Each row is a point on a landscape with many peaks, with its height.
From any point a climber takes the steepest step (rise divided by distance) to one of its 4 nearest points. It stops when none of these is higher. Distance is the straight distance between rows; heights are no part of it.
patu: [186  90 135 125 111 105 176 108  78  77 162 128 162  97 160 106 121 123
 121 168 123 181  94]  (h 696)
Rakuv: [159 126 137 136 119 127 143 129 107 123 163 126 198 103 184 112 121  99
 123 161  83 173 111]  (h 500)
zugak: [165 105 131 144 140  83 215  96  81  69 176 106 157 100 125 106 126 109
 103 153 128 166 108]  (h 702)
pel: [131 163 115 120 138  95 111 176 109 127 148  99 153 140 124 178 124 102
 118  83  96 109 146]  (h 429)
mos: [ 94 157 138 134 142 113  71 143 160 141 107 133 127 145  90 148 144 144
 122  73 168  56 153]  (h 641)
bogid: [137 137 108 155 108 124  98 101 143 120  89 117 117 104 121 105 120 162
 100 100 175  87 115]  (h 222)
fumi: [145 129 128 140 119 119 135  98 104  91 128 116 111 140 101 124 140 164
 122 122 154  88 120]  (h 521)
puni: [145 169 120 146 121 116  71 139 134 142  98 144 161 115 137 143 112 134
 108 100 159 104 101]  (h 226)
gumam: [168 138 122 116 145  69 127 176 108 104 169 125 192  91 137 149 123  94
 120  98  79 149 119]  (h 437)
lod: [159 104 149 131  98 135 160  74 122  73 113 127 125 130 136  90 143 155
 113 166 142 141 104]  (h 552)
kofep: [150 154 112 126 132  84 125 143 102 118 157 111 169 111 116 160 121 127
 106  87 124  94 107]  (h 587)
mol: [115 131 137 116 138 154 112 154 133 169 131 152 144 122 158 125 152 106
 157 148  74 153 149]  (h 204)
gope: [ 89 143 122 108 142 143 114 128 158 145 110 137  94 158  66 165 144 115
 164  76 116  73 149]  (h 229)
tur: [114 111 138 159 119 164 113  95 148 140  85 119  79 121 140  86 122 153
 140 135 183 140 127]  (h 259)
Pekeb: [ 88 148 124 124 126 150  78 159 161 195  85 164 124 128 134 149 112  90
 149 116  99 129 147]  (h 441)
lunum: [ 78 117 147  90 138 183 146 108 146 152 109 138  73 165  96 124 123 130
 161 166 156 123 146]  (h 304)
Ror: [ 64 103 125 100 134 196 115 112 175 178 115 163  83 154 133 117 134 125
 168 161 132 163 152]  (h 335)
gani: [150 160 124 142 118 113 107 131 131 120 122 115 107 121 136 133 120 121
 135 119 137 122 118]  (h 457)
dis: [202 130  91 155 152  77 137 127  80  66 167 113 159  69 156 120 106 126
  76  84 168 146 116]  (h 450)
dum: [151 104 143 130 130  91 197 116  86  78 179 117 130 139 110 133 131 145
 134 153 121 137 121]  (h 668)
nobon: [138 129 128 140 136  75 173 135  89  87 166  98 122 128  86 159 127 145
 129 110 140  97 127]  (h 610)
Dila: [121 112 139 142 101 187 104  85 162 148  40 125  96 125 179  88 131 162
 141 182 166 159 102]  (h 305)
kuf: [124  93 150 115 124 147 147 134 128 110 126 115  82 156  48 138 140 178
 136 127 162  71 151]  (h 298)
Mes: [116  99 154 127  97 167 140 116 139 137  92 121 108 140 178  82 137 133
 175 198 152 167 105]  (h 364)
gogu: [144 109 125 109 164  68 166 187  76 127 183 115 204 122 127 165 160  90
 139 133  22 169 141]  (h 629)
Gam: [ 47 118 114  84 148 181 107 153 159 188 137 204  95 162 119 146 147 100
 160 122  92 139 183]  (h 274)
gozil: [199 112 112 166 139  91 129 117  79  87 182 131 191  84 195 118 133 110
 105 150 109 182 103]  (h 449)
Kopip: [154 105 109 139 132  91 196 104  61  60 180  90 138 104 113 128 104 150
  85 126 156 111 116]  (h 536)
radi: [175 175 113 146 128  76  90 160 112 132 160 132 191 111 140 166 111 124
  99  65 123 105 109]  (h 432)
tilig: [117 150 110 139 127 145  65 178 153 170  94 125 148 112 164 142 110 107
 133  93 103 117 134]  (h 655)
kase: [102 105 133 107  95 202 126  91 155 157  65 130  77 147 157  83 137 136
 147 191 162 157 145]  (h 322)
Damo: [160 144 138 131 125 116 139 128 119 110 144 133 153 128 149 128 118 122
 138 155 128 149 119]  (h 611)
suni: [ 98 134 132 137 100 181  91 110 164 149  57 147  80 141 124  97 127 139
 136 145 169 118 137]  (h 312)
piv: [150 150 124 141 130 128  82 150 129 164 100 118 141 111 157 118 108 131
 103 128 102 160 116]  (h 678)
kub: [129 117 115 125 172  43 181 159  77  98 212  91 182 110  96 181 130 122
 116  83  69 120 128]  (h 648)
fozo: [195 152 101 154 134 118 130 121  90 108 168 130 175  98 185 118 110 111
  88 114 110 152  99]  (h 444)
Dize: [153 111 111 150 144  74 165 123  78  82 194  92 152 119 121 143 119 123
 120 100 131  89 124]  (h 566)
Rusu: [129 141 135 122 114 140 136 142 139 126 113 123 120 134 126 111 113 139
 132 144 130 122 108]  (h 483)
luvub: [ 87 146 137 122  88 185  73 108 175 207  33 163  70 124 158 104 131 138
 147 134 148 153 128]  (h 283)
Ketu: [ 94 148 129 133 130 171  84  96 147 150  80 122  74 149  80 109 128 169
 139  90 198  66 153]  (h 176)
pora: [132  81 153 107 122 133 188 138 129 117 149 130 135 131 169 122 136 124
 132 179 132 176 110]  (h 447)
gupub: [173 144 115 161 129 107 125  92 106  85 125 117 176 104 163 103 120 134
 113 116 132 140 109]  (h 531)
sida: [154  89 134 118 128  92 220 120 100  58 194 105 160 106 166 108 143 115
 114 172  96 196 104]  (h 726)
pinu: [177 132 102 151 141  65 133 132  89  94 186 128 177 100 156 149 108 126
  76  76 121 120 107]  (h 486)
sogib: [165 150 132 124 130 123  90 142 125 155 125 130 176 147 178 122 126  76
 127 159  87 190 112]  (h 339)
tiluv: [120 113 155 108 123 145 169  96 138 103 117  95  86 139  86 116 136 155
 132 161 146  94 132]  (h 421)
gasi: [164 122 148 141 107 110 154 106 109  76 143 124 132 119 177 105 122 130
 110 155 127 162 116]  (h 652)
Gir: [144 119 144 115 129 113 167 122 135 117 146 114 126 142  77 143 130 113
 145 136 143  93 114]  (h 680)
Zap: [ 69 155 109 154 120 160  58 136 195 192  77 141  99 144  97 136 134 115
 133  77 164  82 166]  (h 232)
kebe: [129 143 119 147 119 122  83 117 147 142  85 117 114 127 119 136 109 159
 126  90 178  86 117]  (h 324)
pari: [114 121 133 105 101 169 115  59 148 109 108 104  65 173  69  72 126 172
 121 145 167  67 139]  (h 150)
getul: [ 84  93 156  79 114 176 128  83 160 144  92 134  74 163  86  81 142 160
 150 158 155 115 127]  (h 273)
Tas: [132  83 140  96 137  94 197 158 109 117 188 125 168 130 139 147 170  79
 142 157  36 183 125]  (h 575)
zabin: [173 166 106 176 121  92 105 122 104  94 143 132 168 108 150 130 107 162
  98  74 169 114  99]  (h 393)
Sitez: [117 119 127  89 160 137 106 174 135 173 139 144 141 135 142 144 166  74
 147 117  57 150 156]  (h 104)
Pupef: [130 152 128 128 130 108  81 152 133 163 121 140 164 126 152 125 126 122
 120 129  87 151 123]  (h 407)
tume: [103 142 129 138 113 163  88 104 143 114 100 106  99 157  77 134 142 165
 118 107 186  63 132]  (h 106)
reve: [153 124 131 105 140 103 130 139 124 136 176 137 168 142 145 154 135  84
 119 149  59 145 133]  (h 612)
niset: [122 143 138 145 118 171  87  77 158 124  44 117  94 131 103  98 132 178
 110 120 193  73 144]  (h 95)
runul: [ 98 100 156  81 149 118 153 168 131 130 154 148 128 124 136 146 144 107
 147 158 110 134 130]  (h 344)
bafak: [ 39 123 119 103 132 192 112 131 174 176 120 166  69 171  77 140 132 123
 172 118 118 130 191]  (h 285)
ler: [188 142 112 170 127  92 149 109  72  81 174 130 154  68 159 109 119 121
 105 127 147 172  94]  (h 430)
zuta: [139 117 126 130 120 128 143  76 113  91 104  98  81 147 129 100 105 157
 112 144 164 110 123]  (h 363)
ter: [ 60 125 128 113 119 185 106 134 177 165  78 158  72 132 114 105 127 128
 152 145 133 123 152]  (h 337)
vum: [173 120 138 128 122  77 170 146 105 106 170 126 148 126 145 129 132 139
 106 151 106 148 108]  (h 654)
nizu: [ 66 160  97 128 114 184  75 125 178 197  75 166  90 150 101 141 136 131
 141 108 143 101 174]  (h 247)
loru: [154 106 126 121 157  38 183 152  89  95 202 108 172 123 123 168 157  98
 119 119  61 166 136]  (h 669)
favu: [ 72 129 146 105 117 166  97 138 169 209  94 159 107 137 139 114 140  90
 156 147 136 153 132]  (h 369)
Mopaf: [ 87 136 134 127 124 151 120 146 146 158 122 141 122 196  42 162 113 123
 126  84 131  60 168]  (h 181)
nof: [103 115 141 106 119 115 156 160 143 137 156 129  95 156  93 165 133 132
 148 113 101  95 152]  (h 353)
tid: [107 161 118 136 121 136 115 145 150 131 111 123 130 138  95 132 131 143
 138 108 155  84 136]  (h 456)
Sapek: [176 117 111 171 123 106 113  70 111  86 108 127 112 103 132  92 107 179
  91 114 205  99 108]  (h 55)
tugu: [ 69  98 134  84 142 197 133 139 148 168 134 160  87 160 109 134 134 123
 162 154 126 126 175]  (h 309)
nasu: [ 52 143 126 115 149 181  98 149 182 171 113 159  69 178  65 149 137 134
 146 103 127  89 187]  (h 268)
mezo: [ 67 174  97 154 115 204  50 132 202 235  55 156  85  87 144 138 118 127
 146 131 125 166 146]  (h 260)
tidi: [187 121 117 145 148  76 174 136  72  63 204 111 167  73 132 154  97 117
  88 118 108 161 105]  (h 463)
Rim: [111 156 119 114 132 131 126 174 145 143 117 142 126 147 119 158 118 105
 151 115 115 116 131]  (h 314)
fana: [115 107 153 107 145 109 163 188 130 127 165 127 140 143 130 167 144 110
 143 125  67 111 140]  (h 440)
pupu: [ 80 147 145 117 128 169 109 122 178 163  83 133  69 149  66 142 120 151
 152 118 152  78 168]  (h 238)
busef: [170 111 131 117 158  74 190 165  78 103 190 125 188 122 161 150 154  83
 115 166  60 194 132]  (h 634)
zapon: [149  87 143 129 154  85 223 140  76  90 203  98 146 116 118 141 144 112
 118 149  94 166  91]  (h 697)
Moz: [118 155 128 139 113 151 101 109 150 137  71 113 105 110 146 116 119 144
 125 114 149 108 108]  (h 346)
Zenib: [139 130 139 125 126 169 135 110 135 139 118 120 157 138 172 108 116 121
 134 171 141 175  92]  (h 466)
zogek: [126 106 155 122 129 131 181 128 136 109 114 117 106 140 129 119 123 129
 146 184 131 128 120]  (h 533)
tena: [157 130 108 136 118  81 143 107  74  94 167 138 163  84 150 136  92 139
 116 100 166 131 105]  (h 448)
tepa: [101 133 128 133 114 136  89 147 144 157  84 154 110 116 145  95 129 114
 130 120 120 124 130]  (h 423)
dazit: [120 110 123 157 125 170  93  76 152 135  47 110  84 133 146  80 142 181
 125 139 156 121 109]  (h 191)
masim: [163 148 109 139 141 100  64 161 123 131 136 129 192 115 134 154 132 105
 110  88  95 155 121]  (h 293)

For each start below, name the point where the climber stops.
Rim -> sida
Zenib -> sida
luvub -> piv
Rakuv -> sida
Ror -> piv
pupu -> piv
gani -> sida

Call two points neighbours if one is among the 4 nearest of the other. Go from one point of each pair to the other, from neighbour to neighbour, staying as high as possible. Name the lowest point that can't be avoided.
sida / piv -> gani
kofep / reve -> Dize
sida / Gir -> nobon
